Each row is a point on a landscape with many valleys, with its height.
From any point a ball takes the steepest step (drop divided by distance) to one of its 2 nearest points. It stops when none of these is lower. Distance is the straight distance between rows; heights are no part of it.
Z_653: [139  97 170  65 166 141 119  99 111 101 131 163 120 112 123 162 121 125
  90  81 155 135 114 107 107 163 174 136 133 131  88 163  87 121 189 150
 123]  h=5.48
Z_946: [164  96 129  99 117 145 141 152 144 104 129 145  87 137 145  98 123 103
 189 104 164 132 231  88 135  89  80 132 149 158 150 183 162 203  93 151
  74]  h=7.65
Z_599: [ 77 127 140  84 155 110  91 112 166 107 101 121 178 145 111 139 181 125
  94 109 121 142  83 152 132 136  64 155 147 107 131  66 123 148 135 118
 107]  h=7.17
Z_692: [181 178 189  96 108 153 120  95 122 141  92 161  55 126 152 129  82 118
 142 145 114 150 127 110 180 120 110 125 156 135 145 134 149 111  91  96
 128]  h=2.83
Z_672: [109 126  84 134  76  93 116 176 172 131 144  81 144 141 112 110 122 152
 147 125 122  95 198 141  91  61  95 139 159 128 177  92 181 166  92 138
 156]  h=5.36
Z_203: [161 190 192 128  64 132 101  95 123 172 141 114 107  86 160  92  69 187
  91 153  90 117 127 152 143 124 127 124 132 132 162  92 105  79 119 119
 184]  h=2.82
Z_766: [126 146 110 140 111 167 151 168 118 141  82 126 135 136 158 159 130 110
 134  77 135 140  80  98 181  98  54 128 137  87 103 163 162 133 134 119
 108]  h=3.57
Z_41: [137 106  89 170 160 171 195 142 142 110 117 189 124 124 142 142 153  77
 142  99 140 139 122 103 127 127  60 104  81 113 106 146  98 171 150 119
  76]  h=2.19
Z_819: [118 101  63 161 149 126 166 185 143 128 132 102 160 167 100 156 144  94
 180 116 142 124 152 114 109  96 134 102 114 116 109 144 187 163 104 129
 139]  h=4.15
Z_118: [140 159 112 173 117 113 116 138  83 170 128  83 116 147 126  80 125 165
 134 200 104 122 107 167 144 147 199 102 145 125 136 128 117  67  91 117
 170]  h=0.87
Z_509: [102 111 116 113 140 108 114 114 148 101 155 117 178 131  88 153 143 126
 115 115 123 107 150 125  88 114 135 143 121 121 141  78 138 126 129 125
 151]  h=6.93
Z_317: [119 159 131 118  42 154  96 172 148 121 106 116 139 122 180  92 104 183
 119  94 137 113 145 147 118  69  23 157 165 110 164 164 125 160 162 131
 105]  h=5.98
Z_565: [143  85 140 100 125 130 116 147 127 102 143 139 117 113 133 101 112 137
 139 106 148 105 212 107 109 110 137 151 126 171 151 189 122 166 145 156
 114]  h=3.61
Z_688: [158 159 181  91 130 145 104  84 109 134 103 146 102 118 146 149 112 125
  86 117 128 156  78 123 150 152 147 127 152 114 106 134 121  79 138 110
 123]  h=5.23
Z_80: [151 138 183 102 125 110 104  83 112 129 162 142  93 102 116  99 111 148
 134 184 120 116 177 152 112 156 221 130 128 189 161 135 109 115 124 132
 142]  h=3.22
Z_370: [139  67 124 102 139 169 135 144 126  93 124 160 123 106 142 126 117 131
 119  73 158 119 155 105  97 112  90 151 116 121 107 194  95 155 185 159
 106]  h=2.68
Z_944: [151 167 164 155  72 123 105 115  95 180 139  85 122 100 168  97  92 197
  72 144 100 114 105 156 131 138 148 127 122 131 144 128  91  46 146 126
 172]  h=3.27
Z_989: [145 124 156 147 113 145 118 162  88 168 120 118 102 113 151 101 102 159
 131 131 132 131 136 132 134 150 174 130 124 143 121 202 136  88 139 139
 139]  h=4.29
Z_46: [ 88 117 110  76 162 123 123 119 168  88 102 121 181 157  96 173 168  93
 109  66 136 144  87 117 140 110  74 148 154  87 110  91 158 159 135 120
 118]  h=7.26
Z_220: [143 144 121 174  93 129 147 192 113 161 103 106  90 153 146  74 107 137
 194 167 126 126 172 123 161 103 113 122 147 140 141 172 160 145  82 134
 118]  h=4.50
Z_611: [118 122 170  99 114 114  88  97 101 129 163 104 138 112 103 124  91 153
 105 154 137 116 164 143  96 149 236 144 139 156 136 145 127  98 156 132
 167]  h=2.95
Z_887: [162 137 139 132 124 132 162 106 162 118 116 174  76 123 132 116 118  93
 182 158 122 139 174  99 148 108 105 109 119 154 149 101 148 166  82 111
  98]  h=1.37
Z_631: [173 187 176  92  87 125 109  90 135 141 121 135  64 135 134 116  72 123
 162 184 109 134 132 119 176 106 136 130 175 131 146  96 176 114  70  97
 164]  h=3.18
Z_781: [102 139  90 217 105  97 137 133 127 157 173  97 166 106 122 125 142 155
 101 156  93  95 112 150  98 151 153 127  83 120 135  82  97  81 141 138
 149]  h=6.07
Z_463: [129 103  82 141 129 119 156 157 156 115 135 140 137 146 104 128 138  97
 171 119 139 115 193  99 102  93 108 115 118 136 137 131 163 177  90 123
 119]  h=3.62
Z_162: [125 150  84 188  99 102 148 156 131 149 132 112 112 139 120 101 113 133
 177 183  97 119 139 142 133 114 154 115 118 127 149  93 143 126  82 124
 149]  h=5.85
Z_664: [134  98 126 127 174 137 149 116 112 124 154 135 133 135  91 184 110  87
 150 143 148 120 149  91  97 142 211 107 104 136  84 162 178 124 122 125
 156]  h=7.23
Z_633: [117 129 110 142 151 143 164 136 154  91  92 173 121 139 130 118 172  96
 141 118 134 147 100 126 139 132  40 126 120 122 131 116  86 172 133 119
  44]  h=3.10
Z_200: [150 121 170  67 159 152 112 121 101 125  92 144  77 153 151 135 125 108
 151 103 170 173 115 109 164 151 153 128 166 143 103 195 138 139 140 143
 102]  h=3.51
Z_185: [128  84 106 187 180 155 181 163  82 159 161 137 135 108 129 144 132 117
 149 137 134 115 157 117  87 176 188  95  78 151  95 202 120 134 148 157
 132]  h=4.97
Z_788: [155 109 137 150 155 159 176  89 118 131 152 181 127  91 116 209  99  86
 105 111 123 104 121  80 105 144 143 108  77 111  86 137 139 103 148 113
 146]  h=5.34
Z_57: [ 83 120  76 173 109 104 129 156 125 127 156  93 189 117 119 124 155 166
 101 112 111  97 123 151  91 121 133 138  98 118 136 118 101 103 164 147
 132]  h=5.90
Z_737: [108  90  69 145 153 156 170 143 151  92 137 154 185 118 100 179 164 101
 100  64 132 102 133 108  93  96  54 119  89  74  94 127 128 157 153 137
 114]  h=1.15
Z_615: [108  87  87 104 173 111 131 145 125 111 156  94 180 156  76 177 138 106
 140 112 157 110 152 113  86 125 192 117 122 122  99 139 169 134 138 132
 162]  h=7.15
Z_348: [103 161 125 137 157 104 103  95 121 146 119 113 133 151 108 140 158 108
 111 177 112 152  44 165 152 173 156 120 139 110 118  64 116  83  97  92
 142]  h=4.23
Z_716: [134 116 122  95 166 134 151 103 171  91 119 170 134 135  99 176 146  74
 149  93 140 134 143  85 134 107  66 124 123 124 125  85 164 169  92 107
 107]  h=7.41
Z_448: [100  96  89 119 153 136 137 191 106 116 110  92 147 161 123 109 162 116
 168  89 184 145 138 117 124 111 133 121 127 132 102 213 139 166 138 148
  96]  h=4.77
Z_536: [122 125  83 154 125 141 155 179 124 146 114  95 155 152 122 158 134 117
 136  90 136 122 104 111 148 101 109 118 122  96 112 153 172 137 131 124
 131]  h=4.16
Z_555: [129  71 139  79 197 140 129 136  99 114 145 134 120 147 119 131 133 104
 149 101 182 139 174 110 109 157 200 121 134 156  82 214 136 179 140 173
 121]  h=1.25
Z_618: [147  81 127  52 186 132 141 105 162  55 117 170 113 143  96 143 166  77
 134  83 169 144 161  97 123 132  88 133 129 143 113 125 112 197 129 134
  76]  h=7.42
Z_47: [104 160 165  87 135 112  97 107 159 109  98 129 146 131 133  97 166 138
  99 146 104 155  94 173 153 147  67 156 152 133 177  50  84 151 124 119
  98]  h=7.07
Z_177: [119  94 117 172 164 138 167  96 137 103 151 182 136  87 114 141 158 123
  97 130 105 119 122 124  85 173 129 118  56 144 127 103  51 120 168 130
  95]  h=6.30
Z_125: [126 107 161  81  97 157  93 114 131 101 127 151 135  90 162 117  94 164
  70  67 138 129 119 139 110 117  86 170 131 116 144 155  71 117 202 153
 128]  h=4.98
Z_466: [170 134 148 117 128 155 155 122 142 125  96 175  80 124 147 137 116  86
 158 111 134 147 134  93 159 120  76 126 123 138 125 136 136 151 110 110
  91]  h=2.15
Z_635: [131 125 136 148 105 137 133 122 115 149 149 122 159  98 138 166  94 144
  91  92 121  96 119 109 109 120 132 143  97 110 110 140 128  73 160 143
 161]  h=2.62
Z_315: [151 124 149  87 133 115 107 121 133 117 145 113 112 147  98 145  97 106
 174 151 145 121 156 104 124 121 192 136 161 141 122 144 185 136  96 111
 153]  h=2.27
Z_754: [170 155 199  61 122 151  98 109 112 134  88 145  66 142 151 146  92 108
 137 119 156 160 123 102 178 131 132 138 180 136 111 163 172 117 117 115
 127]  h=3.19
Z_163: [129 156 106 181  53 111 123 147 151 167 155  85 152 125 156 144  88 164
 113 134  85  98 114 137 128  89  93 137 124  93 150  67 163 108 106 146
 190]  h=2.33
Z_155: [127 154 149  69  99  96  69 128 152 104 119  90 127 147 112  83 120 139
 147 143 119 142 193 148 135 101 113 155 188 153 179 104 145 169  99 118
 141]  h=4.57
Z_288: [131 161  83 217 131 115 153 173  83 175 110  96 108 160 133  77 145 147
 159 196 113 137  90 164 157 149 171  91 119 119 127 137 111  75 103 118
 140]  h=2.14
Z_721: [115  91 124  52 185 121 126 109 175  63 120 144 156 153  74 162 165  79
 127  86 142 137 150  99 117 113  99 137 143 110 125  90 154 177 111 120
 116]  h=7.34
Z_20: [ 99 150  97 192  97 113 115 138 160 162 138  90 182 128 146 161 156 152
  93 126  95 113  49 154 150 120  69 140 131  80 122  62 138 110 119 142
 163]  h=3.45
Z_839: [113 133 165  75 126 138  81 101 107 119 103 124 134 127 138 138 115 148
  65  68 135 159  59 129 143 150 136 143 147 108 104 140 112  91 181 135
 131]  h=5.39
Z_211: [105 167 112 157 110 104 120 132 161 145 117  98 126 151 129 112 139 134
 149 185  91 131  98 158 167 106  68 137 155 101 155  31 138 145  72 129
 149]  h=4.19
Z_369: [182  80 173  90 160 142 125 103 119 101 148 195  56 102 157  93 120 113
 155 142 151 129 203 116 129 156 159 140 124 207 136 174  81 171 140 168
  92]  h=2.60
Z_345: [160 137 153 113 120 130 151  87 154 129 149 179 100  99 120 163  91 108
 143 140 116 114 165  90 125 112 137 132 110 150 131 101 163 132  94 114
 139]  h=2.00
Z_605: [ 84 110  72 149 126 154 144 176 131 101 111 123 172 132 139 121 181 147
 123  86 146 118 113 144  99 107  69 129 112  97 107 167  97 164 180 132
  77]  h=3.26
Z_561: [111 176 163 134 108 113  98 100 144 154 115 110 145 125 146  97 149 165
  90 164  92 132  74 180 150 147  80 138 133 117 163  44  92 111 113 114
 138]  h=6.97
Z_835: [151 134 109 206 148 133 172 111 101 167 172 144 120 109 114 181 106 108
 143 167 108 105 116 110 114 156 202  89  85 120  94 132 149  77 123 105
 152]  h=5.54
Z_246: [103 183 116 159 109  99 126 138 146 127  91 113 120 159 125  57 161 150
 145 199  96 138 119 173 149 121  79 126 145 130 173  59 102 168  94 127
 100]  h=4.59
Z_508: [106 121  82 132 156  94 128 125 180 113 135 108 170 167  93 189 157  68
 149 138 110 126  98 127 134 117 100 124 141  95 133  42 177 154  80 107
 147]  h=4.14
Z_191: [147  93 128 161 152 125 185 110 135  95 173 177 106  86 102 127 133 108
 149 154 121 104 203 106  82 147 158 111  64 174 141 117  97 158 118 137
 100]  h=1.70
Z_523: [135 156 130 164  59 135 139 135 163 158 130 133 133 102 168 128  84 158
 113 117  92  98 138 115 122  78  53 133 115 104 156  93 144 127 113 140
 144]  h=1.60
Z_736: [144 150  93 180 102 121 159 166 133 156 123 115  97 157 126 132  97 106
 193 168 112 120 127 105 161  95 141 114 137 103 124 111 191 130  75 118
 157]  h=5.87
Z_897: [ 96 153 119 116 108  90  80 141 123 134 129  67 158 147 117  98 134 158
 132 154 125 131 110 168 127 129 151 149 150 132 153  99 120 113 120 120
 160]  h=3.75
Z_564: [168 103 183 106 150 132 102 104  91 123 162 168  65  98 145  87 125 146
 135 165 142 126 196 136 126 178 223 135 127 208 137 183  84 138 147 158
 120]  h=2.93
Z_545: [120 139 127 100  77 142 102 193 113 121  91  93 126 144 161  86 119 156
 147  96 158 131 150 136 137  84  79 147 167 132 150 202 144 150 142 145
 108]  h=5.50
Z_445: [ 99 100 114 133 155 109 149 104 155  83 147 166 162 105  92 129 182 107
 111 119 112 117 152 136  77 148 122 132  83 145 139  82  75 154 146 134
  98]  h=6.41
Z_889: [166 152 135 160 137 163 172 109 136 159 112 172 110 118 143 202  86  75
 127 111 121 127  91  68 159 116 103 114 112  98  88 123 176 103 111  98
 141]  h=5.55
Z_696: [151 136 135 151 115 121 141 169  98 153 128 112  69 154 124  72 115 124
 214 192 135 126 175 125 158 125 182 113 147 157 130 170 169 137  72 126
 141]  h=3.97
Z_39: [116 149 148 146 151 117 131  73 146 135 130 153 136 115 122 141 154 109
 102 155 100 140  68 143 135 169 113 129 109 132 134  48 101 110 109 107
 117]  h=4.00
Z_526: [130 140 142 103 131 104  88 102 117 129 157  99 131 140 103 159  90 121
 136 168 130 118 119 135 114 135 217 137 162 133 126 127 163 100 120 117
 168]  h=2.61
Z_525: [147 154 135 187  86 122 122 106 106 192 180  94 129 107 134 163  64 167
  94 158 103  94 100 129 113 137 194 108 121 113 117 120 150  32 127 122
 190]  h=3.24
Z_385: [ 71  80 108 115 142 143 121 151  85 125 134  95 177 121 125 135 130 158
  87  66 152 133  98 129 110 126 163 128 119 109  92 192 112 109 205 161
 133]  h=5.28
Z_343: [120  93  78 182 169 135 180 194 107 150 145 110 146 145 123 124 148 102
 182 138 151 126 163 117 100 130 161  97  82 144 102 193 149 163 129 148
 130]  h=4.65
Z_753: [115 134  91 188 109 108 115 132 108 160 178  77 173 136 116 170 106 147
 103 134 118  98  86 132 111 145 203 119 121 102 102 121 137  58 149 129
 182]  h=3.60
Z_805: [130 153 153  94 105  86  88  77 154 120 171 108 136 115 105 114 108 153
 133 187  86 118 151 159 118 121 159 144 148 151 183  39 135 141  92 117
 172]  h=2.59
Z_443: [ 99  84 113  94 160 109 128 109 180  66 141 157 160 123  92 116 180 107
 112 118 128 119 181 133  80 123  80 138 125 135 158  66 106 192 118 133
  82]  h=6.52
Z_973: [136 103 107 172 157 163 169 140  98 150 135 146 138 115 129 167 127 106
 122 115 130 119 113  93 110 145 150 108  78 114  81 176 127 107 149 129
 132]  h=5.19
Z_917: [135 155 120 145 147 136 132 174  78 169  84  95  96 184 138 103 139 128
 162 148 147 161  89 136 180 148 161 108 152 117 103 194 155  99 104 120
 138]  h=3.03
Z_221: [115 128 140 146 118  92 138  89 167 103 163 155 131  90 109  90 149 145
 131 181  91 111 182 152  90 132 131 134  92 163 185  43  91 155 111 128
 108]  h=6.73
Z_58: [138 150 116 183 114 137 135 122 112 162 141 127 141 110 148 154 121 137
  92 115 101 119  67 130 136 149 128 114  97 104 102 121 121  56 143 111
 143]  h=2.07
Z_855: [158 186 167 145  51 125 114 104 158 161 131 139 106  88 175  95  64 178
 105 152  87 112 149 141 135  94  71 131 123 117 173  63 120 123 103 129
 164]  h=2.31
Z_480: [137  78  86 152 175 172 206 164 127 116 130 163 146 121 119 169 144  66
 150  99 150 126 150  84 111 115  83  95  74 118  84 171 139 179 139 134
 109]  h=1.11
Z_924: [112 143 128 176 112  92 136  90 170 139 173 142 143  84 118 107 125 151
 113 193  68 108 140 163 109 130 121 131  92 137 180   6 108 125  93 132
 154]  h=6.79
Z_541: [161 112 187  52 124 165  99  85 145  94 107 180 116 107 158 157  99 122
  77  57 133 140 100 109 133 119  80 166 146 112 118 129  87 121 190 139
 124]  h=5.21
Z_40: [154 138 119 167 178 158 156 129  82 157  90 153  89 130 156 154 140 111
 111 129 133 170  54 129 182 172 141  83 117 109  74 189 121  78 138  96
  98]  h=4.80
Z_873: [157 158 137 184 119 138 150 105 124 172 107 160 100 110 164 118 124 128
  99 146  95 142  75 132 166 147  96 114 107 120 132 101  99  83 117 100
 113]  h=1.23
Z_925: [ 94 133  96 116 119 118 118 192 141  98 100  96 131 179 120  66 174 139
 177 122 157 138 179 148 123  92  73 126 171 146 145 166 135 193 114 134
  61]  h=5.71
Z_804: [153 119 184  69 130 141 116  71 168  86 122 185 105  89 132 158 118 104
 108 100 114 120 144  99 122 120  81 151 130 137 155  85 113 149 129 126
 116]  h=3.52
Z_759: [125 129 150 134  99 110 116 110 114 135 170 101 142 105 120 137  83 158
 106 136 115  87 161 124  92 125 177 148 111 143 134 129 132  86 146 133
 168]  h=3.02
Z_78: [124  89 130 101 113  92 113 109 164  86 179 132 143  99  93 104 130 141
 129 117 121  92 246 126  80  97 152 144 120 172 182 104 137 166 114 129
 137]  h=6.75
Z_501: [ 78  87  59 127 125 145 140 209 116 117 113  98 177 146 129 116 167 150
 138  69 174 123 127 134 108  91  94 128 138 108 107 210 133 166 177 154
 102]  h=4.17
Z_229: [122 141  77 196 143 132 152 192  75 172  98  91 125 159 141 102 160 131
 154 151 132 157  83 155 165 147 149  94 119 113  95 180 130  95 130 121
 125]  h=3.21
Z_789: [ 88 131 114 133 146  94 106 129 122 118 126  96 152 151 105  83 177 135
 122 161 119 138 108 170 110 170 168 139 123 147 149  99  87 111 132 127
 118]  h=3.34
Z_48: [120 133 133 130 171 101 134 106 119 114 115 142 110 145  99 106 181  96
 139 174 131 150 104 152 129 187 183 115 114 161 118 103  98 130 112 106
 101]  h=2.94
Z_848: [131  93 139  66 170 117 113 131 109 111 148 110 131 157  90 157 124 100
 178 135 185 137 179 102 119 137 223 127 159 163  97 182 185 165 113 143
 141]  h=1.82
Z_491: [103 115 105 101  87  87  76 132 164 116 171  65 175 125 105 129 106 156
 122 121 113  84 194 153  80  76 124 160 153 137 185  88 154 143 111 139
 189]  h=5.06
Z_260: [103 138 165  69 158 107  78  85 127 110 117 128 137 146 104 123 152 129
  92 131 130 164  85 148 127 172 180 137 153 135 125  96  98 110 151 119
 119]  h=5.70
Z_546: [121  98 120 104 156 160 133 124  98 135 112 125 155 131 121 199 113 112
  97  66 169 133  77  92 142 130 155 122 125  91  59 183 165 104 172 131
 148]  h=4.13
Z_506: [132 166 136 176 118 109 160 122 138 132  96 150  75 141 127  54 156 129
 160 194 100 148 127 148 160 131  93 112 127 146 154  75  94 143  81 118
  91]  h=4.94
Z_939: [110 144 162 112  98 127  81 125  90 157 129  79 142 110 148 113 100 184
  82 111 129 130 113 155 121 141 170 138 137 132 134 155 101  65 172 132
 154]  h=3.77
Z_182: [155 148 172  89 106 110 116  70 169 110 152 163 105  96 119 130 105 124
 149 161 100 124 173 118 127 117 144 139 136 161 166  70 148 154  86 118
 145]  h=2.29
Z_811: [126 171 144 136  84  95 105 102 159 147 158  89 126 116 135 106  83 170
 134 205  67 107 122 172 148 106 117 137 142 117 183  13 143 139  70 130
 201]  h=2.91
Z_408: [170 163 156 156 107 137 134 123 100 173 101 140  78 112 160  77 117 152
 124 171 107 142 120 143 154 147 136 113 126 137 146 142  97  85 110 114
 124]  h=2.13
Z_268: [109  94 111 131 129 180 132 154  79 138 127 123 146 101 168 138 106 163
  88  55 158 136  76 123 134 133 128 135 123  92  88 223 113  93 213 157
 130]  h=4.96
Z_898: [139 121 167  93 146 131 109 123 100 114 103 146  86 132 145  76 155 132
 129 145 150 163 128 153 149 171 161 132 132 175 134 163  71 131 147 138
  76]  h=3.28
Z_815: [165  98 158 102 137 129 138 103 145  98 149 186  82 103 120 114 133 108
 162 147 134 119 206 109 120 148 154 127 109 193 145 123  98 176 116 132
  91]  h=2.22
Z_74: [128 103 124  79 195 112 129 129 121  91 133 109 126 180  82 127 164  77
 184 142 170 160 151 115 127 162 196 107 142 163  95 146 148 180 114 126
 104]  h=2.30
Z_747: [134  92 132 126 146 172 130 172  72 157 123 135 115 104 163 126 111 153
 128  89 152 133 123 114 121 141 153 137 115 124  96 240 126 111 169 161
 136]  h=4.63
Z_994: [128 160 148  89 114 140 100 157  80 167  73  76 101 168 147 117 117 148
 133 112 152 174  77 137 184 129 139 134 176 110 112 191 167  89 140 118
 136]  h=2.16
Z_7: [133 122 117 195 144 138 176  92 129 145 186 144 154  96  91 206 101 104
 106 124 102  88 121  87  97 144 166 107  71 100  80  98 142  88 141 124
 168]  h=5.43
Z_978: [118 131 129 106 147 117 139 135 147 102 100 138 103 169 114 100 165  98
 164 133 140 167 143 119 148 127  87 129 147 145 143 118 117 175 109 118
  69]  h=3.81
Z_900: [110 134 137 141 116  99 117  95 161 134 172 128 166  96 107 155 111 137
  97 146  88  96 132 140  99 128 126 146 107 121 153  37 124 105 120 134
 170]  h=6.85
Z_969: [126 122 108 156  87 143 147 149 161 123 128 158 141  97 147 127 120 141
 123 103 121 101 152 115  97  94  42 142 114 117 144 115 125 154 134 140
 101]  h=2.43
Z_801: [151  92 146  73 127 143 127 113 143  86 131 166 119 105 133 133 117 114
 120  82 143 114 180  98  99 104  91 159 129 135 140 145 115 158 145 142
 115]  h=3.20
Z_888: [108 139  92 154 121  98 121 145 172 137 119  97 169 159 125 159 152 112
 139 138 102 126  79 140 155 101  68 150 153  88 134  41 172 139  88 131
 150]  h=3.85
Z_867: [140 178 127 165  67 107 107 121 125 179 163  77 134 118 141 126  74 165
 117 171  87  93  95 144 132 114 156 120 135 103 143  89 143  67  97 128
 205]  h=2.87
Z_148: [129 145 154  90 136 130 113 119 128  94  85 142  87 139 143  77 165 118
 130 127 137 175 114 144 161 153  93 131 147 154 149 131  80 154 139 123
  63]  h=3.68
Z_217: [ 98 126  73 143  87 105 115 192 158 119 117  83 142 171 126  82 157 147
 166 119 146 117 196 145 107  80  82 127 164 125 159 131 162 190 100 129
 111]  h=5.76
Z_17: [ 97  96 135 117  98 132 100 138 114 107 147 113 155  92 150 114 108 172
  85  80 134 100 161 143  85 112 117 163 122 129 153 169  80 116 200 157
 129]  h=4.64
Z_461: [127 172 129 161  46 161 112 163 125 150  98 118 119 110 202  88 101 197
 101 108 115 119 104 160 137  94  39 150 141 104 157 163  97 126 161 132
 108]  h=6.34
Z_147: [127 161 125 178  75 138 130 149 118 156 109 126 117 117 174  67 132 180
 105 148 104 126 108 168 125 132  80 128 113 123 156 129  59 118 153 133
  98]  h=6.62
Z_170: [ 86  85  68 101 148 100 106 141 163 102 158  74 205 162  70 168 147 114
 123  91 141 106 136 129  77 100 142 138 142  98 132  94 175 129 128 127
 172]  h=7.04
Z_632: [146  95 171  65 158 169 118  83 114  97 103 191  92 102 145 149 118 127
  78  62 147 156  67 122 133 145 120 146 141 117  90 149  65 112 210 140
 115]  h=5.35
Z_926: [133 137 141 110  93 122 106 179 103 144 103  81 110 156 141  68 106 149
 172 145 146 135 189 133 158 114 136 136 163 152 151 194 158 151 111 141
 134]  h=5.03
Z_13: [140  97 148 118 131 134 127 130 104 125 138 149 119 106 133 120 121 142
 130 123 146 120 161 122 103 143 165 140 108 161 125 173 105 122 154 147
 119]  h=3.96
Z_299: [115 175 100 157 130 129 121 136  98 162 100  92 134 168 139 135 152 135
 110 129 129 161  19 147 192 138 117 114 154  88 104 125 142  80 117 100
 138]  h=2.18
Z_782: [100 146 109 124 170 100 113 103 143 125 114 115 148 167  92 168 160  84
 139 151 128 150  56 137 157 157 128 136 157 111 114  56 151 126  93  94
 127]  h=4.40
Z_709: [160 142 161 135 120 128 125 122  96 137 116 139  66 122 154  44 141 151
 149 185 125 142 158 157 146 161 162 118 127 174 160 146  74 115 118 129
 100]  h=2.79
Z_895: [108 181 130 101  78 104  72 154 143 122 110  59 146 163 131  89 114 166
 137 158 105 134 134 181 154 102 102 151 183 127 178  86 136 148  99 124
 167]  h=4.18
Z_451: [144 135 115 176 136 123 166 127 117 148 148 140 114 119 113 130 114 118
 163 174 115 119 149 121 116 139 185 104  98 140 129 121 139 118 107 116
 133]  h=5.68
Z_995: [ 76 126 115 102 128 134 109 143 118 122 104  97 167 141 128 138 152 139
  93  66 146 147  50 133 150 119 112 138 134  96 102 135 123 115 175 131
 114]  h=5.60
Z_381: [114 123 126 195 114 119 154 104 138 136 170 155 151  78 124 122 134 146
  90 132  91  97 138 137  78 154 128 130  67 134 153  85  66 108 152 144
 116]  h=6.20
Z_553: [157 145 107 189 133 136 182 128 139 156 132 160 100 126 129 173  99  77
 167 149 107 124 115  84 149 114 127  99 108 113 104 102 181 123  80 101
 142]  h=5.69
Z_648: [148 167 141 117 138 148 114 132  87 166  79 102 101 154 154 135 127 139
 106 115 137 178  32 133 197 150 131 118 172  99  89 167 145  61 131  97
 125]  h=1.20
Z_981: [107 118 145  55 103  83  63 106 161  90 146  91 159 128  99 116 114 147
 122 120 124 117 193 148 109  93 134 161 171 154 181  89 146 154 119 122
 168]  h=4.83
Z_417: [138 168  98 142 114 103 101 126  97 156 145  76 111 163 118 127 101 132
 146 218 110 110  71 154 148 135 218 103 174 112 133 112 144  70  79 106
 182]  h=1.77
Z_196: [172 141 157 135 172 147 139 112  80 163 112 158  82 114 162 155 123 124
 112 146 144 158  77 117 154 173 191  93 138 120  87 196 135  57 133 122
 117]  h=4.99
Z_224: [127 112 134  94 159 152 137 144 107 124  99 133 128 149 128 157 136 102
 128  91 164 151  98 105 140 135 137 119 136 118  86 181 148 130 154 128
 116]  h=3.86
Z_297: [ 69 112  90 125 107 125 104 165 125 127 117  85 190 131 135 117 149 177
  83  75 143 124  91 153 114 113 113 149 121 100 124 153 100 115 188 153
 124]  h=5.61
Z_89: [135 134 166  98 143 134 119  70 155 109 107 183 119 102 143 140 144 116
  88 118 109 137  86 128 147 156  69 143 123 129 129  77  89 132 146 120
  99]  h=3.76
Z_352: [124 105 116 135 167 172 163 113  92 123 111 163 147 108 134 192 129 113
  82  65 143 147  46 105 142 146 123 114 103  86  53 169 112 105 184 115
 120]  h=4.37
Z_663: [177 150 161 154 129 151 165  81 133 161 153 184  87  90 136 201  76  98
 114 149 122 108 115  80 131 132 156 100 103 116  95 123 171  78 113 106
 154]  h=5.44
Z_601: [137 108 100 163 107 136 162 146 156 125 145 139 154 110 123 164 116 125
 131 104 116  87 168  98 103  87 100 124  94 110 126 111 161 137 119 133
 145]  h=3.04
Z_51: [109 181 122 185  69 111 112 135 135 175 125  91 145 131 160  67 141 192
  88 172  92 116  92 187 132 130  82 119 124 112 157  64  78 110 114 138
 141]  h=6.83
Z_799: [138 131 110 159 172 152 160 105 115 139 110 157 141 126 137 171 148  91
  95  99 123 159  45 117 161 160 116 106  95 104  81 136 112  98 147  99
 109]  h=4.58
Z_236: [137 156 120 150 119 149 152 138 143 140  82 158 108 144 148 141 123  99
 146 120 121 137  94 102 175 105  38 122 118 105 123 115 152 136 113 108
  98]  h=2.86
Z_865: [154  93 125  88 164 154 163 136 151  78 114 161  97 146 125 130 151  83
 177  92 176 152 189  91 127 116  74 122 132 154 115 163 125 214 106 134
  63]  h=7.51
Z_374: [122 109 131  90 195 108 138  91 139  89 134 157 118 153  79 135 173  70
 155 155 155 154 135 118 116 174 185 112 118 171 114 100 118 164 106 111
  94]  h=2.63
Z_711: [123  68 118  98 114 126 120 165 128 115 149 103 157 116 117 127 100 146
 132  75 163  92 233 112  83  80 126 141 127 143 139 194 160 153 145 155
 159]  h=4.11
Z_669: [108 134 163  83  84 112  69 124 121 121 137  86 159  99 140 100  89 173
  87 101 126 116 160 157 110 121 136 162 143 144 170 140 115 111 168 141
 160]  h=4.21
Z_103: [ 93  78  89  99 158 137 138 136 154  69 120 146 176 128 115 144 185 116
  99  62 146 123 122 120  96 101  55 135 120  93 112 135  99 174 156 137
  94]  h=2.17
Z_609: [184 167 189 115 142 141 120  79 102 164 113 166  73 113 148 165  93 122
 104 154 133 145  90 106 153 150 180 101 159 120  99 164 160  61 116 106
 139]  h=5.10
Z_362: [166 161 157 138 122 129 145 120 105 153 120 138  55 144 128 107  87 123
 180 199 123 133 141 115 168 129 173 103 148 138 135 146 171 108  72 101
 148]  h=3.55
Z_580: [108  93  85 120 159 127 153 174 135  98 123 114 133 177 116  90 188 103
 183 118 173 141 183 128 114 120 118 121 130 149 132 183 134 197 108 142
  68]  h=5.18
Z_11: [142  60 117 101 180 165 154 155  99 109 142 154 120 116 144 141 133 114
 145  84 171 129 171  95  97 131 124 127 105 144  84 227 116 168 153 171
 118]  h=1.99
Z_776: [112 111 166  59 172 109  99  96 111  95 125 137 124 144 105 137 142 114
 111 112 165 159 123 130 119 166 207 127 152 143 100 140 111 129 162 142
 115]  h=5.59
Z_717: [ 99 113 128 109 116  93 108 111 167  84 153 143 148 109 108  88 161 137
 119 138 116 107 208 156  91 121 111 139 125 163 181  81  92 179 112 136
 106]  h=6.64
Z_675: [ 90 148  78 169 124 113 121 142 131 156 113  92 183 154 132 143 173 130
 107 116 116 136  36 157 159 144  99 127 133  92 110  89 130  99 133 120
 131]  h=2.96

Call two points neighbours if one is among the 2 nearest of the other. Go from one point of each pair to the other, from neighbour to neighbour, staying as low as possible. Name the highest point that can't be avoided.
Z_648 / Z_118: Z_229
Z_118 / Z_692: Z_297
Z_848 / Z_873: Z_759
Z_191 / Z_848: Z_80
Z_648 / Z_480: Z_978
Z_523 / Z_887: Z_536
Z_555 / Z_118: Z_526

For each start below, name the point where the ball stops.
Z_46: Z_692
Z_776: Z_523
Z_609: Z_692
